Points on a hilly landscape, in no order, each with its height.
From any point a ball rolls to the lowest of the 2 points nearest to it. It stops when none of these is lower. Distance is the straight distance between rows; heights are no part of it.
Z_973: [ 90 111 104  97  93 102 106 103 102  59  96  91 103  66 107  89 108  89
  81 110 117  92  70 123 111 100  95 121  81 106 109 116  88 112 115 107
 132 111  77  95 129 117  63 104  97 106 109 102  89 115 101  97]  (h 4.33)
Z_752: [111 109 102  99 112  98 105 123 107  91  68 109 110 122 104  91  96 119
  82 100 101  65  88  85  96 108  87 117  98  96 101 103 123  94 104 102
  81 120 121 101 111 103  96  96 107 114 102 105 111 124 100 122]  (h 2.95)
Z_735: [113  99  67  80 126 100  92  98  92  76 106  73  95 112 124  74  78  80
 124 123 115 115  96 110  69 118  80 112  79  98  94 120  80 103  88  58
 103  99  70  80 108 116  86 143  88  75  89 115  91 111  80  90]  (h 3.45)
Z_148: [100 100 102 119 125 104 111 123 111 108  79  97 123  99 121  94 112 109
  86  85 111  87  88  92  84 114  82 119 105  95 120 105 131  89  92 111
  69 110 127  94 102  97  96  93 114 112  91 106 121 103  89 136]  (h 3.33)
Z_592: [ 83  98 103 101  99  83  84  70 122 155 127 123 101 125  96 105  99 113
 103  92  82 107 106  92 112  99 109  76 106  95 112  81 115 100  95  90
  87  85 119 109  89  96 136  84 106 127 104  76 107  97  81 102]  (h 2.61)
Z_397: [118 103  90 132 113 103 104  90 107 121 114 135 105 125  75 132  97 105
  99  88  78  95 131  96 108  80  91  74 112 102 115  73 125  82  99  98
  77  85 130  94  49  95 149  92 126 123  91 104 108  75 106 131]  (h 6.79)
Z_533: [131  93 102 110 102  93 102  90 110 125 120 116 104 104  94 129 107 105
 110  73 104  93 120  79  95  81 101  96 105  98 103  71 116  96  93  81
  78  97 130 101  74  96 145  82 131 123  82  99 109  89 112 122]  (h 6.93)
Z_199: [ 97 107  99 118  94  99  84 116 103  98  88 104  89  96  81 127  69  91
  89 113  81 115 114  96  99  93  83  74 117 104 108  83 106  78 137 123
 104 108 111 119 105 105 108 108  65  98 129  83  85  97 129  85]  (h 5.08)
Z_394: [100  89  87 124 123 120 107 102  85 130 114  80 125  89 110  91 102  98
 119  92 110 141 123 114 103 107 114 102 126 114 117 122 108  84  82  89
  97  75 111  86  81  75  99 103 117  88  79 107 119  82  88 114]  (h 5.17)
Z_478: [ 77 100 106  98 103  91  78 104 101 100  90  78  92 113 114 112  71 106
  96 111  94  95 111  96 120 115 108  96  88 100  89 109  90 118 114 116
 104 116  84 116 117 118  97 111  79 109 125  92  99  97 105 102]  (h 1.72)
Z_216: [ 90 122 101  80  97 109  84  92 103 106  63  87 104 113 113  97  92 107
  95 119 108  81  76  96 132 101  95 116  67  87  89 133  92 131  91 104
 105 112  80 100 151 112  78 121  84 124 108 101 105 112  97  99]  (h 1.84)
Z_550: [106  85 117  87 108  74  97  72 123  97 127 118  71 111 106 104 108  93
 117  72  92  77  88  77  85  92  95  97  80  81  95  70 133  97  72  76
  82  97 121 103  82 104 122  89 111 105  87  88 106  80  91  93]  (h 7.22)
Z_962: [103  99 124 110  70  84 121 117 115 102  84 146 117  80  86  83 142  84
  63  80  82  83  89  97  97  88 113  95 120  96 102  63  89 104 114 125
 124 123 119 113 110 102  99  62 105  87 116  95  89  91 125 103]  (h 2.35)
Z_33: [ 90  93  93 120 135  71 116 102 116 107 106 111 100 119 103 101 111 113
 104  70  85  87  96  86  83  90  85 104 105  98 110  81 123  95  80  84
  73 113 138 105  75 100 135  94 125 119  94  86 123 102  89 129]  (h 3.30)
Z_446: [113 101  97  82  88 120  94  78  92  89 120  74  95  96 103 100 103  72
 128 108 118 114 102  88  66 103 119 111  91  97  95 105  72 116  87  83
 111  67  67  90  97 108  90 125  95  69  81 128  84  94 104  89]  (h 2.86)
Z_656: [119 108 112 118  94 112  90 133  76  79  76 110  95 103  78 125  86 100
  86 102  95 102 100  75  85 105  70  87 110 102 106  90 122  79 132 125
 106 115 107  97 108 114 109 114  70  92 131 105 104 121 129  74]  (h 5.25)
Z_211: [ 99 111 117  66  76  91 108 100 105  71 105 111  90  57  93  83 110  96
  78 104  99  79  71 124 112  91 109 109  85 111  97  96  83 117 122 114
 144  99  77  96 125 106  73  78 102 102  97  85  80 113 105  80]  (h 4.66)
Z_617: [ 78  93  93 110 127  66  94  82 113 117 117 114 105 125  89  92  99 125
  97  92  73 104  93  91 102 101 109  87 119 100 107  88 119  91  85  87
  83 107 121 114  90  99 127  91 117 123 109  71 125 119  66 109]  (h 2.97)
Z_259: [ 66  98  85 117 124  98 107  99  71  90  78 106 106 126  85 101 114 135
  90  86  87 109  99 116 114  90 107 102 130 106  84 119  99 108  75  86
 107 120 119 108  88  86  99  97 117 112 112  89 119 128  92  88]  (h 1.88)
Z_287: [105  88  76 132 115 116 127 101  99 134 108  82 127  87 101 119 105  80
 104  97 110 151 127 113 101 110 100  86 116 108 120 107  93  71 108 103
 102  97 114 112  85  88 105  94 101  98  86  98  88  82 100 112]  (h 4.95)
Z_658: [100 119  97  72  91 127 105  87 104  53 100  87 104  56 107  99  90  74
  90 125 122  98  67 107  91  87  80 119  86 107  97 130  81 124 117  98
 138  91  66  89 135 110  81 121  97 104  94 108  83 104  99  90]  (h 4.63)
Z_288: [ 82  89  82 101 123  91 117  87  84 105 111 108 104 106  77  69  88 117
 117 103  88 121  96 137 119  97 105  99 108 107  90 122  96 104  64  53
 108  93 100  96  96  82  90 115 105 102  82  72  94 112  88  76]  (h 2.88)
Z_235: [ 60  99 113 121 108  88 118 131 146 124  78 125 106  92 121  96 138  98
  65  73  79  79  63 103  98  82  85  84  89  87 131  76 124  90 120 129
  87 118 109 115  99 105  99  63  97 113 121  78 102  94  98 108]  (h 3.95)
Z_97: [127  85 109  75  77 104  83  84  77  89 123 109  92 117 103 100  77  83
 133  98 107 101 129  84 102 101 119  90  84  99  65 105  92 102  90  88
  87  77  89  87  70  82 106 110 109  76  71 132 103  91  90  91]  (h 0.93)
Z_52: [116 104 117  67  76 104  84  93 117  76 115 128  73  85  95 102  98  94
 107  82  98  62  95  74  94  95  93  95 102 105  95  73 112  98 123 105
  88  74 100 112  87  98 122  88  98  97 110 107  93  95 108  92]  (h 7.09)
Z_75: [ 86 106  86  77 103 124  89  89  87  48  90  69  83  88 112 101  89  77
 114  99  99 107  86 116 103  92  97 109  84 106 106  93  45 115 116  99
 125 106  57 109  98 148  80 126  74  75 132 109  89 115 118 101]  (h 0.95)
Z_918: [111  95  86  99 103 100 116 101 117 123 127 126  94  86 101 100  94  90
 117  75  98  90 114  99 113  95  74  82  95 114 114  85 123  80 102  97
  76  73 135 103  83  94 118  93 105 100  82  95  80  53 115 122]  (h 5.59)
Z_956: [ 97  91  67 100 128  85  97 116  74  61  92  97  84 128 101  99  75 113
 103 100  88 111 124 119 106 108  88  94 100 109  92 101  93  93 117  84
 100 124  91 110  82 103  88 111  89  94 103  88  90 126  99  84]  (h 4.26)
Z_652: [101 108 122  83  98  88  86  96 116 119 105  97  84  92 124  72 110 110
 119 105  98  65  88  80 105 103  98 113  67  92 108 107 121 116  65 109
  84  84  99  73 112  96 109  99 114 100  99 106 122  76  77 108]  (h 3.11)
Z_94: [112 108  97  68  76 127  94  73  99 110 109  83 105  75  98 120  82  85
 110 115 119 103  93  86  94  91 107 102 101 100  88 114  81 113 118 103
 117  75  86 108 116  93  97  99  95  98  98 111  75  80 120  94]  (h 5.11)
Z_862: [120 101 104 111  87 112  86  99  83  93  89  79  93 118  88 134 109 108
  89 101 111 114 128  90  85 107 107 104 121  95  85 106  95 112 109 102
 112 105  93 103 102  88 100  96 108  98  94 117 100 117 112  90]  (h 3.29)
Z_145: [ 88 113  97  88  93  99  77  92  89  93  81  72  80 111 109 125  90 106
 106 120 111 102 103 104 121 106 107 111  71  94  86 118  75 138  93 105
 121 112  68 109 126 127  75 132  89 109 115 113  96 119 111 102]  (h 0.92)
Z_867: [110  87 119 134 102 101 106 137 111  94  83 108  99  95 107 115 120  96
  77  72  99  79 103  93  84  95 100 112 109  92 103  80 122  92 108 128
  79 115 125 108  85  95 105  86 112  99 108 117 110  92 125 125]  (h 0.82)
Z_701: [102  89  85  87 105 131  76 106  60  57 106  75  88 118 105 115  88  88
 119  96 103 115 121 109  83 105 109 103  87 104  86 102  50 128 116 115
 119  94  54 106  73 120  91 126  80  63 111 128  85 123 113  85]  (h 2.10)
Z_571: [ 62 101  81 128 117  88 107 105  95  96  71  93  90 122  96 113 118 131
  83  99  97 122 103 119 110 108 108  99 126  98 103 100  96  94 100  90
 115 133 104 120 100 107  88  99  92 106 117  82 104 131  92  92]  (h 2.30)
Z_580: [ 97  93  85 116 102  99 117 108 122 127 100 119 105  92  95 103  90  89
  93  90  88 103 114 110 110 102  91  72 111 106 117  87 108  72 118 118
  85  98 124 120  91  84 109  97  92 103 107  87  82  75 115 115]  (h 5.37)
Z_760: [113 119 114  69  62 114  85  94  94  99  94 108 108  80 127  91  77  97
 103 132 108  83  88  96 133  92 100 123  84 104  79 142 103 112 105 113
  93  80  86  76 122  94 103 107 108 120  83 119 113  86  94 102]  (h 6.25)
Z_391: [ 94 103 109  67  78  63  98  93  98  71 117 114  80  78  83  77 113  97
  85  97  92  93  81 139 122  93 125 113  96 106  94  74  75 124 104  88
 134 107  88 103 104 111  76  86  98  87 116  64  82 118 103  89]  (h 4.98)
Z_878: [110 111  92  80  97 136  95  74  95  82  93  72 109  70 105 118  92  79
 102 117 128 114  80  97  72  90  93 108 114 102 101 123  78 112 126  92
 113  86  70 104 122 113  88 121  85  90  92 107  74 105 108  90]  (h 4.87)
Z_249: [104  82 113  86  97  88 107 103 120 114 138 117  92  95  97  75  89  97
 117  76  85  97 123 105 112 105 107  83  83 107  94  86 115  85  75 105
  86  64 129 100  67  87 106 101 107  81 105  91  92  52 104 107]  (h 5.81)
Z_122: [100  86 112 106  98  98 129 109 112 100 101  92 114  60  97  66 127  87
  95  97 109  94  83 108  94 101 115  99  97 106 116 100  99  95  93 113
 120  95 113  91 117  98  73  91 106  81  89 102  97  81 102 105]  (h 3.57)
Z_202: [ 76  87 108 122  97 108  80 106  90 118 100  94  99 127 103 124  99 123
  97  89  96 114 135  85 117 115 133  95 120  97  98 107 101 118  94 122
 104 103 104 102  85  88 116  74 114 106 119 115 117  93  99 102]  (h 3.21)
Z_520: [102 102  78  98 116 110 113 107 112  63  74  70  98  80 132  99 105  75
  85 103 116 107  72  94  81 103  65 114  92 101 110 104  94  75 129 100
 102 125  86 113 124 126  86 115  73  89 114  97  90 104  89 108]  (h 2.01)
Z_153: [136 111 106 127  98 114 102 130  84  89  84 119 104 107  68 135 106 104
  83 102  84  93 103  83  68  91  60  93 125 103 113  82 127  62 125 121
  83 110 126  85  91 104 121 114  91 112 107 109 102 119 123 104]  (h 5.43)
Z_780: [104  89  97  81 112 136  84  94  74  74 111  78  94 104 117 108  92  79
 135 105 118 110  96  88  65 115 105 104  90 112  91 106  58 120  93  96
 102  76  46 100  72 115 103 134  79  54  98 127  92 112 100  86]  (h 2.48)
Z_945: [ 84 115  95  99 118  85 111 107 120  86  72  76 105  91 124  84 101  98
  80 118 117  94  68  96 104 109  76 111  87  99 118 101  91  92 109 103
 103 130  84 104 143 127  82 104  83 106 116  83 103 114  72 111]  (h 2.45)
Z_767: [ 91  93 100 105 103 106 128 119 112  83  91  87 117  62 118  64 112  80
  88 110 109 100  72 107 118  95  87 101  69 105 115 120 104  91 100 125
 120 105  96 101 120 112  66 109  94  91  98  96  97  90  98  95]  (h 3.98)
Z_337: [111 105  95 139 111 108 118 121 104  93  57 114 101 112  75 116 126 122
  65 108  94 107  79 107  82  90  78  99 122  86 103  92 118  76 109 104
  88 131 121 108 115 100  94 107  91 118 104  95 112 129 111  98]  (h 1.42)
Z_149: [ 80  94 122 100 104  81  98 130 142  97  83 112  90  95 129  89 117 106
  69  89  88  59  76  88  98  98  73  98  67  90 117  81 120  99 118 134
  92 112 102 110 110 114 100  74  93 105 128  85 102  90 107  99]  (h 3.64)
Z_437: [ 91  86 110 117 109 106 128  94  95 115  98  91 127  96  87  73 122  97
 105  85 106 105  95 110 105  94 123  99 101 100 106 109 106  98  66  92
 107  89 117  95 101  85  77 104 112  94  91  97 109 100 106  96]  (h 3.96)
Z_806: [ 98 118 106  72  84 101  83  95  94  80 121  94  98  62 112  86  56  95
 113 128  98  91  94 114 123  99 108 116  95 116  85 120  94 112 113 108
 100  85  84  88 112  88  83 113  99 105  89 100  88  94  98 101]  (h 6.02)
Z_426: [116 105 111 139  89 109 108 123 112 117  84 119 104  87  85 130 113  87
  73 104  89 109  97  92  81  96  82  90 111  87 117  77 109  74 141 119
  96 121 122 118 110 104 103  96  77 101 125  90  96  99 129  86]  (h 4.86)
Z_685: [ 99  93  92 110 118  85 112  86  81  98 124  92  95  91  74  72 107  96
 126 114  87 123 101 135 101  98 122 119 106  96  96 114  79 118  59  47
 124  92  90  88  92  91  79 116 105  74  82  90  97  99  85  69]  (h 3.28)
Z_16: [108 103 126  87  70  97  87 114 130 108 117 118  95  71 112 104 101 102
  92  84 100  72 103  82 103  97  86 106  93 113  95  90 115 101 118 125
  81  74 113 106  96  93 109  82 108 100 106 113  94  67 109 107]  (h 6.94)
Z_462: [ 87 118  92 134 121 103  97 114 105 115  63 107 116 112  93 117 111 129
  68 115 100 120  90 104 103 111  93 110 125  87 113 101 109  91 115 101
  97 132 111 104 117 102  91  94  88 130 123  84 112 140  85  95]  (h 1.97)
Z_428: [ 89 111  98 105  82  94  57  75 100 152 111 118  90 136  90 125  80 124
 100 125  84 112 115  92 123 102 107  76 120  86 102  98 106 101 111 102
  89  97  99 104 102 101 138  89  93 141 107  84 116 104  93  94]  (h 3.04)
Z_984: [112 107  87 117  99 100  94  83  94 146 116 143 127 112  69 115  98 113
  96 103  81  99 120 106 126  83 113  79 128 121 113  77 113  88 107  97
  80  79 115  90  77  83 147  81 119 130 101  95 118  91  95 118]  (h 6.67)
Z_433: [106 113 116 111  87 100  61 122 103 122  89 109  92 139  91 137  87 133
  97 106  93  75 130  57 100 105  89 103  97  83 101  92 123 104 106 102
  81 114 107  86  94 104 134  85 102 117 110 117 122 100 110 108]  (h 3.87)
Z_954: [127 104 110 128  94 118 110 108 103  97  79 113 114  98  62 126 131 106
  69  98 106 101  91 112  82  76  91 104 132  93  90  87 104  92 116 103
 110 110 116 107 124  91  84  94  96 109 100 100  94 122 136  88]  (h 2.11)
Z_5: [121  92 110  63  91  85  82  82 108  80 130 125  74  87 104  97  88  94
 130  91 104  84  94  70  77  99  95 100  90  95  88  80 120  93 100  83
  70  87 104 100  81  91 119 107 108  93  95 108 100  88  84  98]  (h 7.20)
Z_197: [ 98  81 103 119 121 109 114 104  63 103 118  94 130 115  94  83  95 102
 112  96  86 121 126 115  98  99 114 105 119 121  87 135 102 101  71  79
 100  90 104  76  74  68 104 100 121  79  71 114 120 100  86 103]  (h 5.35)
Z_454: [115  91  92 114 122  88 100 103 101 106 104  92 118 112 104 104 105 106
 105  94 105 105 106  88  79 102  92 109 114 102 106  99 120  90  81  86
  78 109 116  98  90  95 121  98 129 113  76 112 123 112  84 127]  (h 3.62)
Z_387: [112  98  64  87 131  84 108 106  95  79 105  85 105  99 118  67  72  97
 115 108 109 102 101 106  81 120  84 106 105 104 111 113  98  81  96  69
  91 112  90  93 102 103  91 118  98  85  81 104  99 116  75 109]  (h 3.17)
Z_519: [ 93  99 124  95  96  74  97 110 126  78  92  90  95  79 122  72 116 102
  84  88 101  65  80  88  93 103  93 114  80 101 109  79 107 101 109 128
  99 114  97  97 103 124  93  77 112  90 120 109 107  95  92 104]  (h 3.22)
Z_459: [118  85 106  97  83 100 111  77  80 100 100 109 108 133  72 111 120 114
 108  91  90  96 118  97  96  74 109 101 112 105  53 106  93 105  62  82
  90 101 107 108  85  79 118  96 128 105  63 113 110 110 115  89]  (h 4.60)
Z_324: [109  92  89 109 118 106 133  91 121 109  97  82  99 105 103 112 124  87
 104  80 128 100  94  90  78  87  75  91  80  87 119  94 108  85  90  86
  95  98 111 116 110 102  99 101  95 106  82  88  92  94 108  91]  (h 4.73)
Z_671: [ 90  97  90 103 106  93  75  86  92 119 112  86  89 126 106 125  76 119
 122 108  96 121 136  78 116 126 110  91 107  95 100 110  95 110  90 107
  93 111  92  96  83  87 125  88 110 105 101 104 108  95  77 106]  (h 2.78)
Z_966: [103  85  86 103 102 106 110 100  95 120 121  89 107  95  94 110  81  85
 116  97 105 128 133 102  99 111 116  95 119 111 104  99  80  95 108 103
 111  85 105 107  80  81  94  94 100  86  87 100  84  85 107 104]  (h 4.72)
Z_877: [ 89 107 112  93  96 111  95 107 115 126 115  89  99  75 112  57 100 105
 112  91 100  96  92  96 122 103 108  97  68 103 108 116 113 115  82 128
 109  64 105  93 104  99  87 104  98  88 121  94 107  63  87 100]  (h 4.07)
Z_562: [ 99  94  73 139 112 121 120 112  86 124  93 114 117 101  76 121  91  85
 103 110  92 135 123 127 105 105  99  67 126 104 112  98  98  68 119 121
  98 112 119 111  89  75 104 104  89 105  97  88  85  96 112 109]  (h 5.15)
Z_737: [103 113 144  82  62  97  97 112 132 135 121 110 100  56 113  95 120 108
  98  96  98  87  90  86 105  98  90 114  73 110 104 101  96 122  99 129
 106  59 105  82 109  92  99  70 117  95 103 118  93  53  92 104]  (h 6.73)
Z_311: [132  95  93  70 104 133 112  95  99  71  95 114  87 109  91 106 105  95
 108  83 110  65  90  79  74  91  72  91 107  95  87  99 128  94 105  96
  70  76  97 109  87 101 125 116  97  96  82  98  89 113 123  87]  (h 5.13)
Z_711: [116  78  87  76  91  98  86  79  68 105 114 112  77 140  92 107  71  99
 133 115 101 116 118  91 105 109 105  81  87  85  61 115  91  98  73  75
  89 105  88  81  66  86 111  97 111  96  66 116 109  96  83  85]  (h 1.59)
Z_382: [108 112 106 102  65  92  53  86  93 132  88 108  81 138  93 148  86 126
 111 126  99 100 126  65 109 101  98  91 108  70  92  96 109 113 108  96
  92 116  92  86 104 102 142  79  97 126 103 108 115 101 112  84]  (h 3.48)
Z_594: [117  89  96  90 104 117 130 102 116  84  83 101  87  97  98 104 120  92
  94  74 117  67  84  80  79  87  77  92  84  90 103  89 114  98 108 106
  92  97 105 120 104 108  98  94  94  96 102  91  81 107 128  83]  (h 4.94)
Z_370: [ 88  72 102  98 101  91 102  97 109  99 130 121  77 134 101  95  83  94
 112  85  71 102 118  97 119 110 115  70  78  91  79  81 110  87  78  99
  96  85 121 117  68  99 108  99  95  87 114  89  85  73 105  95]  (h 5.99)
Z_750: [ 88  99 105 106  98  89 148  96 118 123 106  70  95  86  94  76 144  73
 102  97 109 114  98  95  86  93 115  88  87  90 130  74  79  99  79  90
 135 101 101 102 108 126  82  85  91  67  94  86  81  72  92 106]  (h 4.08)
Z_958: [125 109 116 115  83 120  78 129  80  91  89 101  95 138  85 146  95 115
  97  98 101  90 139  62  78 100  84  94 112  89 101  95 117  93 109 114
  95 105 107  81  95 105 128  97  90  99 112 128 113 117 117  91]  (h 4.18)
Z_502: [100  93  66  86 121 121 104 108  92  52  76  70 101 102 130  93  99  73
 103  98 111 105  87 105  82  97  74 107  77 114 103 104  70  93 113  94
 107 112  63 118 108 139  86 133  65  69 117 108  92 123 110 101]  (h 1.54)
Z_282: [124 101 109 109  82 118 104  88 101 115  85 107 103 114  74 136 119 100
  91  93 111  95 113  84  85  92 103 101 112  86  94  77 106  94 108  96
 103  96 111 109 110  95 114  85 106 107  95 104  95 106 130  89]  (h 2.76)
Z_179: [ 76  95  99 125 100  79 123 115 132 104  75 123  99 110  98  91 114 102
  70  84  76  86  81 111 102  85  89  77  98  83 115  78 123  80 108 122
  82 119 125 123  95 109 103  87  78 108 116  75  92  94 118  96]  (h 4.21)
Z_522: [104 104  92  98 104 101 103  72  95 104 119  68  87 100  90  82 101  86
 130 127 110 123  96 115  77  98 114 108  98  84  97 108  74 115  68  61
 124  84  78  80 101 106  73 124  96  80  80  99  90  91  95  77]  (h 3.31)
Z_537: [ 92 107  95  94 100  96  87 109  65  77  91 109 101 108  79 101  85 117
 102 108  97  96 113 133 127 107 113 116 123 100  86 121  95 118  95  89
  98 104  96  83 102  76  92 110 103 122  86  94 105 130  94  98]  (h 6.01)
Z_992: [101  93 119 114  98 104 108  77  93 124  99 105 132 111  77 100 119 114
 102  80  96  97 112  94 104  85 119  99 118 109  87 103 105 103  68  94
  98  98 122 101  94  84 119  91 124 107  89  94 116 105 106 104]  (h 4.29)
Z_141: [109  95 103  91  91  88 100 121  75  60 117 107 107  87 107  69  76  98
 107 104  91  85 116 122 108 105 111 125 110 139  88 107 104  95 106 100
  88  90 100  91  89  85  89 120 117  90  82 119 109 101  78 115]  (h 5.70)
Z_919: [ 94  88  87  99  95 102 104  67 100 132 101 108  94 122  84 111  94 115
 118 103  95 113 111 101 127  95 108  82  95  92  90 103 105  94  89  84
  94  92 108 110 103  89 113  94  96 114  85  83  91  92 111  83]  (h 2.00)
Z_653: [110  94  56  74 128  90  97  94  78  64  93  97  83 127 103 100  73 110
 118 113 106 109 109 107  79 110  82 101 104 106  85 108  81  95  98  54
  93 123  73 110  90 102  96 119  86  90  89  97  86 142  73  74]  (h 4.10)
Z_639: [103  93 111  93 100  88 135  86 130 119 107  83 101  95  88 102 146  91
  98  82 116  92  89  81  74  85 103  90  82  82 124  79 102  98  78  84
 122  99 112 100 118 107  95  81  99  91  85  86  87  89 100  92]  (h 4.46)
Z_21: [ 94  81  78  94 111  86 132  83 108 113  99  97  96 113  88  83  96 103
 119  97 100 116  97 113 107  92  98  78  85 100  89  99  97  85  80  70
 102  97 107 117 103  97  90 101  89  98  82  74  79 101 102  72]  (h 2.49)
Z_184: [ 86 102 110  95  89  98 100  97 107 129 122  89  93  89 108  87  85  93
 110  98 101 104 113 103 117 113 124  88  87 109  98 101  92 104  99 114
 112  81 107 111  98  99  96  98  96  93 108  94  82  70 108 108]  (h 4.45)
Z_18: [104 104 105  71  94  77  88  87  91  79 124  94  74  88 104  70  74  97
 121 117  93  98  97 111 114 105 127 106  73 105  81  97  89 113  89  93
 103  90  78  85 105 100  81 120  93  91 104 100  98  99  86  84]  (h 5.82)
Z_869: [113  95 113  91  87  99 138 112 114  98 103 127 107  69 100  86 118  74
  80  75 101  84 102  99  92  93 101  90  99 105 107  72 103  86 104 122
 105 104 124 116  96  96 102  76 108  83 102  99  83  77 125 107]  (h 2.98)
Z_556: [127  85 110  83  75 113 102  91  83  79 116  92 104  96 102  97  92  85
 111  98 113  86 120  98 100  96 120 114  98 117  73 108  94 110 103 100
 100  69  93  97  99  86  89 108 108  90  79 127  96 101 114  91]  (h 1.66)
Z_797: [ 94  96 129 140  79  86 104 130 115  99  77 133 111  96  83 103 130  91
  65  75  77  85  94  99  83  90 116  99 118  89 105  68 112  94 117 128
  93 127 125 120  92  99 109  75 107  99 127 104 105  97 138 107]  (h 1.67)
Z_427: [108  99  95 108 106  93 100 101  82  79 111 100 116  95  97  87  84 109
  99 110 109 103 109 122  95 114 114 116 133 116  93 117 111 104 108  86
  92  97  94  84 103  80  89 107 112 106  67 112 108 119  82 114]  (h 5.85)
Z_689: [129 111  99 114 126 104  96 114 107  95  88  93 131  98 117 102 107 108
  74 106 126 104  88 103  75 123  88 127 127  95 114 112 113  88 114 100
  85 120 109  84 117  96  91  93 116 122  84 113 125 124  78 133]  (h 3.68)
Z_762: [103 111  94  86 116 101 100 109 100  91  69  93 104 123 115  83  98 112
  85  99 109  82  83 103 112 115  94 117  76  92  88 124 107 110  82  99
  96 113  97 100 127 105  74 119 104 110  98 107 109 128  98 101]  (h 2.47)
Z_238: [ 58 113 111 131 102  85 100 122 137 130  71 126  97 135  91 112 113 111
  66 108  58  94  79 106 103  79  77  80 102  83 112  75 128  84 119 114
  78 108 114 112 103 117 115  95  73 122 138  78 103 117 111  87]  (h 4.44)
Z_372: [ 77 104  86  96 100 106  76 100  66  63 100  72  76 103 109 119  75  89
 106  99  97 120 121 107 104 106 115  98  97 108  99  90  58 115 131 115
 125 112  64 112  82 124  88 109  84  77 128 105  84 104 118 102]  (h 1.62)
Z_289: [114 116  97  56  82 117 114  85 118 140 119  92 107  60  95 124  92  77
 100 107 111 119  93  77  89  98 101  97 107 103 108  96  76 114 124 102
 129  79 111 111 123 101 106  91  86  94 101  97  64  70 106 112]  (h 5.39)
Z_223: [103 121 106  85  88 105 108  94 128 128 128  70 111  45 107  99 105  87
 104 119 114 121  86  95  92  97  97  99 102 107 109  95  81 110 110 111
 127  81 100 101 117 113  88  92 102  87  92 110  79  58  88 114]  (h 5.67)
Z_374: [ 94 103 117  64  82  80 103  86 119  78 115  94  73  93  97  56 118  82
  90  98  83  97  67 122 128  95 118  93  67 100 101  66  69 111  92 113
 152  96  81 100 110 127  77  91  93  70 111  84  89  98  97  82]  (h 5.31)
Z_336: [ 80 107 102  80  99  81  95  86 107  78 113  75  74  93 109  84  99  98
  99 103 100 106  83 109 113 108 121  97  66 100  97  84  70 110  91 101
 121 103  73 108 108 127  74 108  92  88 125  92  92 107 102  94]  (h 5.60)
Z_899: [ 80 118 108 109  85 112  69  99  58 104  98 123 109 102  77 120  83 126
  98 108  93 100 110 123 139 104 128 119 135 107  99 119 103 121 108 107
  97  88  95  77 105  65 117  86 104 129 101  84 117 121  89 111]  (h 6.18)
Z_355: [ 84  90  87 108 110  93 100  87  91 105  87 123  87 145  77 112  96 139
  98  99  80 105 110  94 120  92 103  80 109 100  75 106 114  99  75  87
 100 110 108 113  81  85 114 103 112 122 101  91 112 112 102  80]  (h 1.38)
Z_196: [ 99  93  99 127 103 117  90 104  76  75  87  80 106 112  99 130 140 104
  75 100 122 114 105 109  67 102 109 115 130  94  94 109  93 106 102  93
 115 118  87 105 108 107  72 105 104  99  99 126 105 134 113 103]  (h 3.67)
Z_727: [ 99  99 105 100 104 108 107 118  68  87 109  99 123  94 102  55  89 101
 120  91  90  89 110 119 119  98 127 117 112 125  90 126 111 107  76  87
  98  80 109  71  84  70  92 122 114  77  88 113 133 102  81 109]  (h 5.52)
Z_30: [ 84 116  85 101 133  93 106 115  99  79  90  76 112  92 119  72  80 100
 100 115 108 107  85 115 103 127  99 113 106 108 124 124  94  89 100  87
 101 124  89  93 122 111  77 118  98  96 107  93 100 118  71 122]  (h 2.85)
Z_970: [115 108 114  87  85  98 106  91 103 101 112  85 100  83 113  80 108  97
 107 109 117  88  98  93  98 111 107 110  89  98  92 115 106 109  77 104
  96  85  93  85 108  93  97 108 114  98  80 120 103  87  96  96]  (h 2.39)
Z_491: [102  79  90  88 108  81  87  79  84 105 123 110  72 138 100 112  77 107
 124 107  85 126 120  75 120 121 103  83  96  87  86 115 100  98  69  82
  80 122 100  81  61  82 132  82 126 100  87 105 124  95  57 102]  (h 2.20)
Z_264: [ 70 103 102 104 117  73  90 109 119 102  92  93  97 102 127  74  97 113
  88  92 100  88  88  89 102 120 106 107  97 105 113  90 111  99 106 115
  89 117 107 104 107 118 100  91  98  98 128  87 111  94  83 107]  (h 2.77)
Z_375: [ 89  85  99 126  96 111 126 119  93  67  80  84 112  80 125  74 138  74
  81  96 114 106  79 133 102  96 117 104  90 104 109 111  90  94  97 125
 118 124  85 104 106 121  57 109  93  82 103 111 101 103 109 108]  (h 4.30)
Z_563: [100  99  68  76 116 112  83 102  57  65 108  93  86 114 100 111  69 103
 121 116 112 121 111 112  77 109  87 106 109 100  94 118  68 119 114  74
 107 105  48  93  79  99  94 122  86  81  93 105  82 127  80  83]  (h 3.94)
Z_868: [106 125 112  97  80 103  70  83  74 115  87 114 117  99  96 108  92 112
 100 125 113  97  96 111 123 111 113 122 134  94  93 126 105 107 114  92
  84 101  98  69 113  79 107  90 107 142  78 107 127 111  87 107]  (h 6.36)
Z_839: [ 75 106 118  81  96 105  96 112 115 135 112 108 104  82 115  69 109 112
 110  97  92  71  67  85 118  87  76  90  62  97 113 109 132 106  80 123
  95  68 106  78 121  91 103  89 103 105 111  81 116  69  77 101]  (h 3.66)
Z_137: [104 114 132  83  64 119  88  97 118 136 101 112 119  65 117  94 102 109
  97 115 109  88  83  89 129  93  95 114  77 109  93 129 107 108 103 123
  94  69  97  88 124  92 102  79 111 115  94 109 109  55 103 102]  (h 6.49)
Z_982: [ 72 107 104 100 116  93  72 115 104 107  82  81 106  95 142  97  77 103
  91 103  98  91 101  90 117 130 105 112  86 106 107 113  90 106 106 126
 101 117  98 108 112 113  89 108  89 100 135 107 107  94  87 137]  (h 2.28)
Z_890: [ 88 109 108 142 107  95 107 121 144 143  80 122 111 103 103 129 110  93
  71 107  73 105  93  97  92  92  68  83 100  80 124  74 120  75 144 120
  77 107 113 114 110 109 119  94  80 127 128  75 108  98 113 104]  (h 4.62)
Z_371: [ 92  90  96 133  95 125 109 112  74  70  86  84 109  93 104 102 141  80
  82  91 122 122 103 144  84  96 113 112 111 100  97 110  75 100 102 106
 121 125  83 114 100 116  61 103  92  87 106 113  82 113 127 109]  (h 4.00)
Z_340: [116  91 108 104 104  78 103  76 116 125 134  94  89  97  91 106 109  97
 123  81 103 109 111  81  82 100 109  99  94  93 103  83 112  98  77  72
  90  93 116 101  89  95 122  93 121  98  81  96 107  83  88 103]  (h 7.08)
Z_936: [106 117  97  96  77  99  83  79  89 135 116 135 127  92  88 101  93 112
 108 117  98  99  96 118 129  88 118 101 140 114 106 104 107  91 110  95
  84  79 102  79  99  75 132  85 114 137  82  97 125 101  82 110]  (h 6.53)
Z_221: [ 99 105  73  73 103  96  82  75  70  82 103  79  82 105 105 103  63  94
 136 131 116 121 100 116  87 107  94 100  80  90  85 126  62 119  88  61
  99 103  64  88  92  97  86 129  80  95  82 110  79 117  83  82]  (h 3.74)

Where does a ball stop that starts at each point below?
Z_199 | Z_145
Z_52 | Z_973
Z_956 | Z_75
Z_197 | Z_97
Z_550 | Z_97
Z_653 | Z_75
Z_918 | Z_97

Call two points neighbours if one is among the 2 nearest of the other. Go from one point of each pair to the other, from neighbour to neighbour, staying as low as possible. Name the highest point that can't be avoided.
Z_337 / Z_75 | Z_522
Z_592 / Z_867 | Z_454
Z_867 / Z_145 | Z_148
Z_355 / Z_97 | Z_862
Z_355 / Z_337 | Z_571
